A landscape with many peaks, sampled at points; each row gives a point and its height.
A climber steps from a point to the highest of its 6 nearest points, and stops where none of them is higher. Distance is the straight distance between rows; heights are no part of it.
Z_382: [149  96 123 147 109 153 109 118  98 163 108 126 111 156 113 136 149 119
 137 109 110 113 141 146 118 137]  height 549
Z_396: [ 84 130 143 109 136 118 137 113 149 120 124 129 130 125 133 118 109  97
 128 131 138 158 150  98 128 107]  height 528
Z_90: [100 146 119  90 157 135 144 122  99 169 165 133 151  79 130  99 102 146
 130 133 156  93 133 149 100  97]  height 235
Z_459: [ 15 174 168  90 137  46 121 162 164 122 158 109 156  86 141 104  83 122
  77 120 142 152 137 179  69 107]  height 368
Z_944: [118  98 128 134 120 130 112 122 135 141 110 123 117 148 128 132 139 104
 144 135 117 136 160 119 119 121]  height 629
Z_563: [147  99 114 127 121 153 116 100 110 167 120 135 107 147 105 116 130 124
 135  95 118 103 146 141 105 126]  height 584
Z_170: [ 36 191 171 129 152  69 136 141 139  96 158 116 131  86 143 106  99  90
  83 128 163 164 119 141 115 119]  height 414
Z_709: [ 18 176 164  68 149  61 112 169 166 124 150 112 167  94 143  94  77 135
  93 118 128 143 132 180  59 103]  height 367
Z_215: [195  79  77 111  69 171 165 122 106 170 113 152 132 125 105  99 159 147
 152  99 115  92 125 159 104 138]  height 479
Z_593: [175  90 115 149 105 163 120 119  94 158 107 133 109 149 122 139 159 119
 125 100 117 108 131 147 127 149]  height 534
Z_388: [109 129 101  99 134 141 166 151  99 179 176 150 158  82 139  95 121 157
 132 146 150  85 132 143  83  89]  height 185
Z_177: [ 98 138 148 177 152  60  93 129 204  70 146 100 125 150 114 192 106 140
 112 137 124 179  95  99 154 153]  height 198
Z_383: [143 128 140 154 157  96 104 116 137  96 107  95 116 132 118 150 134 130
 138 147  97 170 124 119 156 166]  height 310
Z_916: [ 88 135 137  82 140 144 125 116 122 148 134 129 134 127 131 119  98 113
 123 133 149 126 137 133 125  88]  height 466
Z_258: [ 73 172 160 136 157  99 129 105 142  79 119 110 124 128 135 131 110 103
 121 135 130 176 111  89 118 123]  height 281
Z_243: [156 132  76  91 123 192 163 149  99 185 134 175 132 133 123  75 133 170
 130 159 143  86 136 153  69  93]  height 246
Z_213: [123 129 141 153 158  99 113 113 147 102 107  99 115 131 125 141 130 119
 132 146 104 169 136 107 130 154]  height 366
Z_588: [129 121 109 110 137 150 137 103 111 171 144 139 118 116 107  93 107 140
 133 112 143  93 143 132 103  97]  height 219
Z_184: [154 111  85 111 124 158 163 113 126 170 144 157 127 124 100  85 115 156
 139 123 137  77 143 139  93  89]  height 359
Z_232: [153 130 143 151 143 106  94 136 147  78 116  90 119 152 127 169 138 135
 141 146 101 164 101 138 191 168]  height 576
Z_247: [ 26 172 163  68 143  69 118 167 154 125 155 114 165  92 148  95  82 128
  91 124 131 145 127 187  68 109]  height 397
Z_259: [203 109 137 170 125 134 115 133 116 100 126 114 117 130 135 160 168 133
 158 118 106 106 129  89 213 160]  height 365
Z_806: [ 40 195 173 147 158  73 121 111 135  61 137 116 138 131 134 133 109  95
 119 139 143 173  85 106 130 108]  height 282
Z_413: [176 131  63  82 127 204 171 148  90 196 129 181 115 128 118  52 145 182
 129 149 144  96 158 154  68 117]  height 186
Z_286: [203  95 115 158  93 182 131 132  78 152  92 141 113 141 130 149 165 133
 122  99 131  92 127 131 144 162]  height 467
Z_910: [112 137 155 192 158  63  98 135 209  68 150 105 111 149 110 195 109 137
 115 134 127 178  99 110 183 162]  height 184
Z_154: [166  97  85 114 106 159 166 114 125 167 135 155 124 131  95  85 126 149
 144 112 128  83 139 144  88 104]  height 472
Z_332: [ 94 139 146 166 139  77  98 127 187  70 128  95 134 153 118 183 107 136
 119 154 114 181  91 100 140 142]  height 188
Z_860: [142 132 142 158 147  97  98 135 167  76 111  96 121 150 124 173 130 134
 131 153 102 172  99 133 177 165]  height 423
Z_205: [ 78 151 155 153 149  81 105 114 176  65 123  97 142 151 124 174 100 128
 127 151 111 181  88  86 124 126]  height 148
Z_485: [100 143 161 198 163  56  93 130 199  69 153 102 111 147 109 201 107 135
 112 136 134 180  96 100 172 165]  height 147
Z_499: [121 137 145 157 146  88  94 128 165  76 111  94 126 154 122 174 122 130
 120 156 100 176 100 119 149 154]  height 292
Z_401: [191  80  88 136  87 168 147 112  97 169 115 137 114 131 103 120 150 136
 130  88 120  99 131 149 105 149]  height 523
Z_649: [ 91 136 109  94 149 127 149 152  96 179 176 148 162  69 145  93 119 157
 127 138 150  96 132 155  83  99]  height 349
Z_945: [196  93 129 168 101 146 122 150 105 123 115 131 124 143 138 158 178 124
 142 122 114  96 131 106 186 144]  height 426
Z_387: [ 87 123 134 101 128 134 125 112 139 140 122 126 126 142 128 120 111 100
 133 130 139 142 154 119 127  98]  height 540
Z_550: [ 89 153 130  71 156 130 130 122  99 162 159 130 144  90 138 110 100 132
 124 138 153 113 128 155 115  99]  height 408
Z_872: [190 120  64  82 110 203 173 138  93 181 117 181 111 146 106  63 161 175
 152 133 120  95 148 170  76 123]  height 284
Z_731: [ 47 191 169 130 158  80 138 122 130  79 139 123 127 107 146 115 102  90
 102 130 153 173 113 119 123 116]  height 369
Z_295: [ 62 175 165 142 155  83 120 109 149  68 128 106 144 141 130 153 101 108
 125 141 125 175  89  91 124 117]  height 200
Z_240: [181 108  72  94  99 182 172 128 110 171 119 171 128 145 103  79 148 161
 150 127 122  85 135 165  82 106]  height 415
Z_465: [198  95 121 171  92 172 120 146  86 134  94 139 118 152 140 164 176 125
 131 114 117  92 126 119 162 147]  height 448
Z_353: [139 127  83 100 119 174 166 142 116 174 146 166 144 121 119  83 123 160
 135 144 145  83 139 138  80  84]  height 237
Z_683: [106 124 125 100 134 147 113 101 121 157 125 129 121 144 118 114 111 118
 136 124 140 118 149 133 114  97]  height 474
Z_715: [ 40 164 153  80 134  81 124 159 142 123 154 122 158  84 150 112  89 107
  87 133 147 149 128 178 100 104]  height 445
Z_980: [148  89 130 161 123 117 109 137 126 133 111 118 117 134 129 147 163 108
 140 132 105 131 150 123 147 147]  height 671
Z_853: [119 109 124 117 125 154 112 102 122 158 117 126 113 156 112 123 127 117
 136 119 127 118 153 135 111 109]  height 550
Z_281: [ 61 185 163 133 163  91 133 109 139  76 126 116 133 126 139 127 104  94
 110 131 140 174 102  96 123 117]  height 268
Z_637: [ 83 134 138  90 133 138 126 117 137 136 127 128 133 130 134 118 106 104
 125 137 144 142 146 118 129  88]  height 519
Z_85: [168 128  74  92 118 194 169 144 108 179 129 179 127 141 110  72 140 165
 150 143 133  84 146 160  76  95]  height 314
Z_556: [252 107 115 173  71 186 117 115 141 115 102 160 119 167 152 152 171 150
 159 124  99  66 140  76 185 154]  height 509
Z_265: [180  90  91 128  99 159 142 106 104 173 124 140 110 129  98 103 139 134
 137  85 121  97 135 150  98 141]  height 544
Z_242: [154 116  79 106 112 165 169 132 123 168 137 169 132 130 107  79 129 155
 143 134 132  81 142 152  83  89]  height 358
Z_419: [181  91 122 165 108 137 120 149 104 131 113 126 125 137 133 160 176 114
 141 122 115 109 137 122 170 143]  height 407
Z_218: [116 145 145 146 157 100 108 113 156  82 109  96 124 144 124 152 126 122
 132 152 102 177 108 103 130 151]  height 271
Z_922: [ 43 166 150  69 144  87 113 156 134 138 154 123 164  88 150 105  92 123
  99 130 142 142 121 193  84 115]  height 438
Z_530: [221 106 132 171 101 154 118 122 126 105 125 128 113 146 141 159 169 144
 165 113 103  84 136  74 206 156]  height 437
Z_522: [ 96 111 133 118 128 128 123 114 147 135 116 122 122 137 128 125 122 101
 141 135 128 147 160 109 121 108]  height 568
Z_107: [155  88 128 160 111 127 112 141 114 137 113 120 119 140 127 152 172 112
 140 128 103 120 146 129 147 143]  height 478
Z_739: [ 93 149 147 136 157 103 131 102 146  94 119 107 121 124 127 127 118 108
 131 138 119 175 134  87 116 135]  height 427
Z_105: [100 110 136 127 134 117 125 114 153 124 116 118 121 130 129 125 124  97
 136 135 125 153 162 100 127 115]  height 558
Z_873: [227  92 109 151  82 201 138 129  83 150  86 145 109 135 136 146 157 143
 116 100 134  82 126 114 162 167]  height 418
Z_564: [239 103 122 172  81 176 121 125 127 107 111 150 116 158 151 159 174 146
 161 118 105  70 136  73 193 144]  height 507
Z_747: [134 113 115 120 128 157 121  98 112 166 125 134 108 143 103 109 117 128
 136 108 128 105 144 137 102 113]  height 667
Z_348: [ 58 173 157 116 144  83 143 130 137 101 150 125 135  95 146 110 102  86
  96 128 163 167 127 126 125 113]  height 390
Z_601: [ 51 155 143  77 130  98 130 149 134 130 153 127 153  96 152 116  92 100
  99 137 152 149 126 165 119 101]  height 446
Z_378: [125 129  94 103 133 155 167 143 109 173 161 152 144 102 121  90 115 161
 131 139 152  79 139 135  88  83]  height 56
Z_525: [179  94  77 112  90 162 165 115 119 165 126 155 121 135  96  86 146 146
 147 105 118  89 133 159  90 122]  height 501
Z_216: [122 109 135 149 142 105 120 115 147 119 118 108 114 126 126 134 145 109
 140 139 106 158 154 101 128 145]  height 475
Z_893: [114 134 148 167 142  76  94 136 193  69 123  95 128 158 115 181 111 133
 121 151 108 178  94 117 158 149]  height 244
Z_115: [ 83 147 131  78 164 113 141 136  92 168 173 132 157  65 146  95 105 144
 128 132 147 108 132 164  87 112]  height 468
Z_160: [178 129  68  88 119 197 167 142  95 186 125 180 121 142 116  59 141 173
 143 146 139  95 146 158  71 109]  height 264
Z_343: [ 41 174 157 113 138  66 137 147 145 105 160 121 137  83 146 111  92  92
  81 125 158 164 130 156 111 111]  height 424
Z_819: [140 139  80  96 126 191 165 161 101 182 144 174 141 124 127  84 126 172
 128 157 151  88 137 147  69  89]  height 210
Z_188: [222  77  98 143  78 191 150 126  78 160  94 141 115 124 126 133 157 149
 123  88 134  88 129 130 149 173]  height 387
Z_120: [243 109 120 168  76 197 121 126 113 116  91 158 113 170 150 154 173 143
 150 121 108  68 133  85 183 149]  height 569
Z_645: [ 68 159 142  70 159 109 119 139  99 158 158 125 157  72 151  97 103 135
 117 133 140 124 121 177  91 118]  height 564
Z_39: [214 118 139 160 115 143 110 115 123  99 133 116 113 142 137 160 166 150
 168 115 104  98 126  77 213 163]  height 382
Z_740: [164  97  95 130 113 155 141 101 116 167 131 142 113 133  95  99 128 136
 138  93 125  96 141 144  93 124]  height 547
Z_246: [ 65 149 145  77 138 122 131 134 129 136 142 132 148 108 143 117  98 100
 110 137 157 147 134 147 130  96]  height 465
Z_752: [204  70  80 125  70 174 165 117  96 169 113 142 126 124 106 116 161 150
 139  90 122  91 128 153 114 156]  height 471
Z_701: [ 66 173 158 123 153  93 151 119 136  94 134 120 132 106 143 114 105  91
 112 124 151 167 119 100 123 117]  height 348
Z_181: [ 74 150 151 106 138 106 149 124 144 110 136 129 130 107 145 117 106  93
 110 132 154 163 137 102 131 108]  height 459
Z_920: [171 121 141 158 149 109 101 127 121  98 116  96 114 135 127 158 152 130
 148 135  99 149 121 121 189 173]  height 300
Z_884: [134 130 147 174 139  76  97 142 194  65 131 105 123 157 118 185 121 134
 125 142 113 182  93 123 190 158]  height 322
Z_484: [190  90 115 158  97 174 122 140  82 151  96 135 116 149 127 157 163 121
 122 104 122  99 127 131 145 155]  height 494
Z_659: [ 76 148 140  72 145 136 124 122 115 151 144 125 142 110 138 113  95 114
 121 139 156 127 131 146 125  94]  height 447
Z_621: [ 92 135 142 126 147 110 136 109 152 109 121 117 122 123 128 121 118 102
 130 130 131 166 146  90 126 124]  height 510
Z_83: [ 60 161 146  70 150 104 115 143 120 143 152 125 156  87 149 105  90 121
 103 137 148 135 120 182 107 108]  height 489
Z_986: [155  89 121 156 108 141 111 137 107 151 108 128 117 146 122 150 164 110
 131 119 109 117 142 136 134 147]  height 505
Z_248: [187 116 146 164 140 122 112 128 116 105 128 103 111 129 131 156 162 135
 153 125 104 127 125 110 211 171]  height 263
Z_597: [ 43 172 171 153 148  66 110 112 155  57 138 106 154 143 131 156 106 110
 127 138 132 176  72  87 127 112]  height 215
Z_687: [ 51 165 151  63 157  94 115 149 121 144 147 120 158  83 155  98  89 133
 107 135 136 136 121 195  79 120]  height 433
Z_119: [217 102 122 162  90 193 126 137  86 142  89 145 115 149 137 155 164 135
 126 110 125  83 126 110 167 160]  height 443
Z_352: [170  90 130 173 129 111 115 133 119 119 121 109 118 123 134 149 172 119
 145 130 108 127 141 115 176 155]  height 570
Z_756: [ 68 146 168 182 166  52  89 110 192  74 159  93 133 140 117 197 100 134
 110 137 133 188  88  76 151 143]  height 150
Z_220: [207  78  91 138  80 178 149 119  90 167 105 137 117 122 113 129 157 142
 128  89 129  92 128 142 130 166]  height 463
Z_435: [100 152 150 154 146  89 102 118 166  72 113  91 133 152 124 171 115 133
 125 160 103 180  97 104 129 142]  height 204
Z_660: [ 81 149 150 126 153 105 141 108 144  98 125 116 124 116 139 118 106  99
 121 132 134 175 132  84 119 127]  height 429
Z_21: [242 102 116 158  81 207 125 128  96 131  81 163 108 160 150 145 163 146
 136 115 127  74 132  98 178 160]  height 508
Z_276: [ 45 162 151  97 133  77 142 149 143 112 152 123 143  92 147 113  97  93
  89 129 166 162 129 152 126 109]  height 420
Z_414: [215 101 126 168  95 162 122 143 113 116 111 138 119 148 143 161 174 133
 152 118 113  80 132  86 190 145]  height 482
Z_774: [156 129 143 153 132  97  92 146 168  73 122 103 121 167 125 181 136 134
 140 140 106 170  95 133 205 165]  height 455

Two climbers start at each pair of points below. Name the first point that both come to, or write never.
Z_295 and Z_348 -> never
Z_205 and Z_181 -> Z_396
Z_213 and Z_281 -> Z_522
Z_243 and Z_916 -> never

Call two points neighbours if one is among the 6 nearest of the other. Go from one point of each pair to the other, from neighbour to neighbour, staying as high as possible. Name the lowest point that can't be avoided.
Z_980 and Z_645 -> Z_246
Z_232 and Z_747 -> Z_383
Z_120 and Z_980 -> Z_465
Z_980 and Z_747 -> Z_853
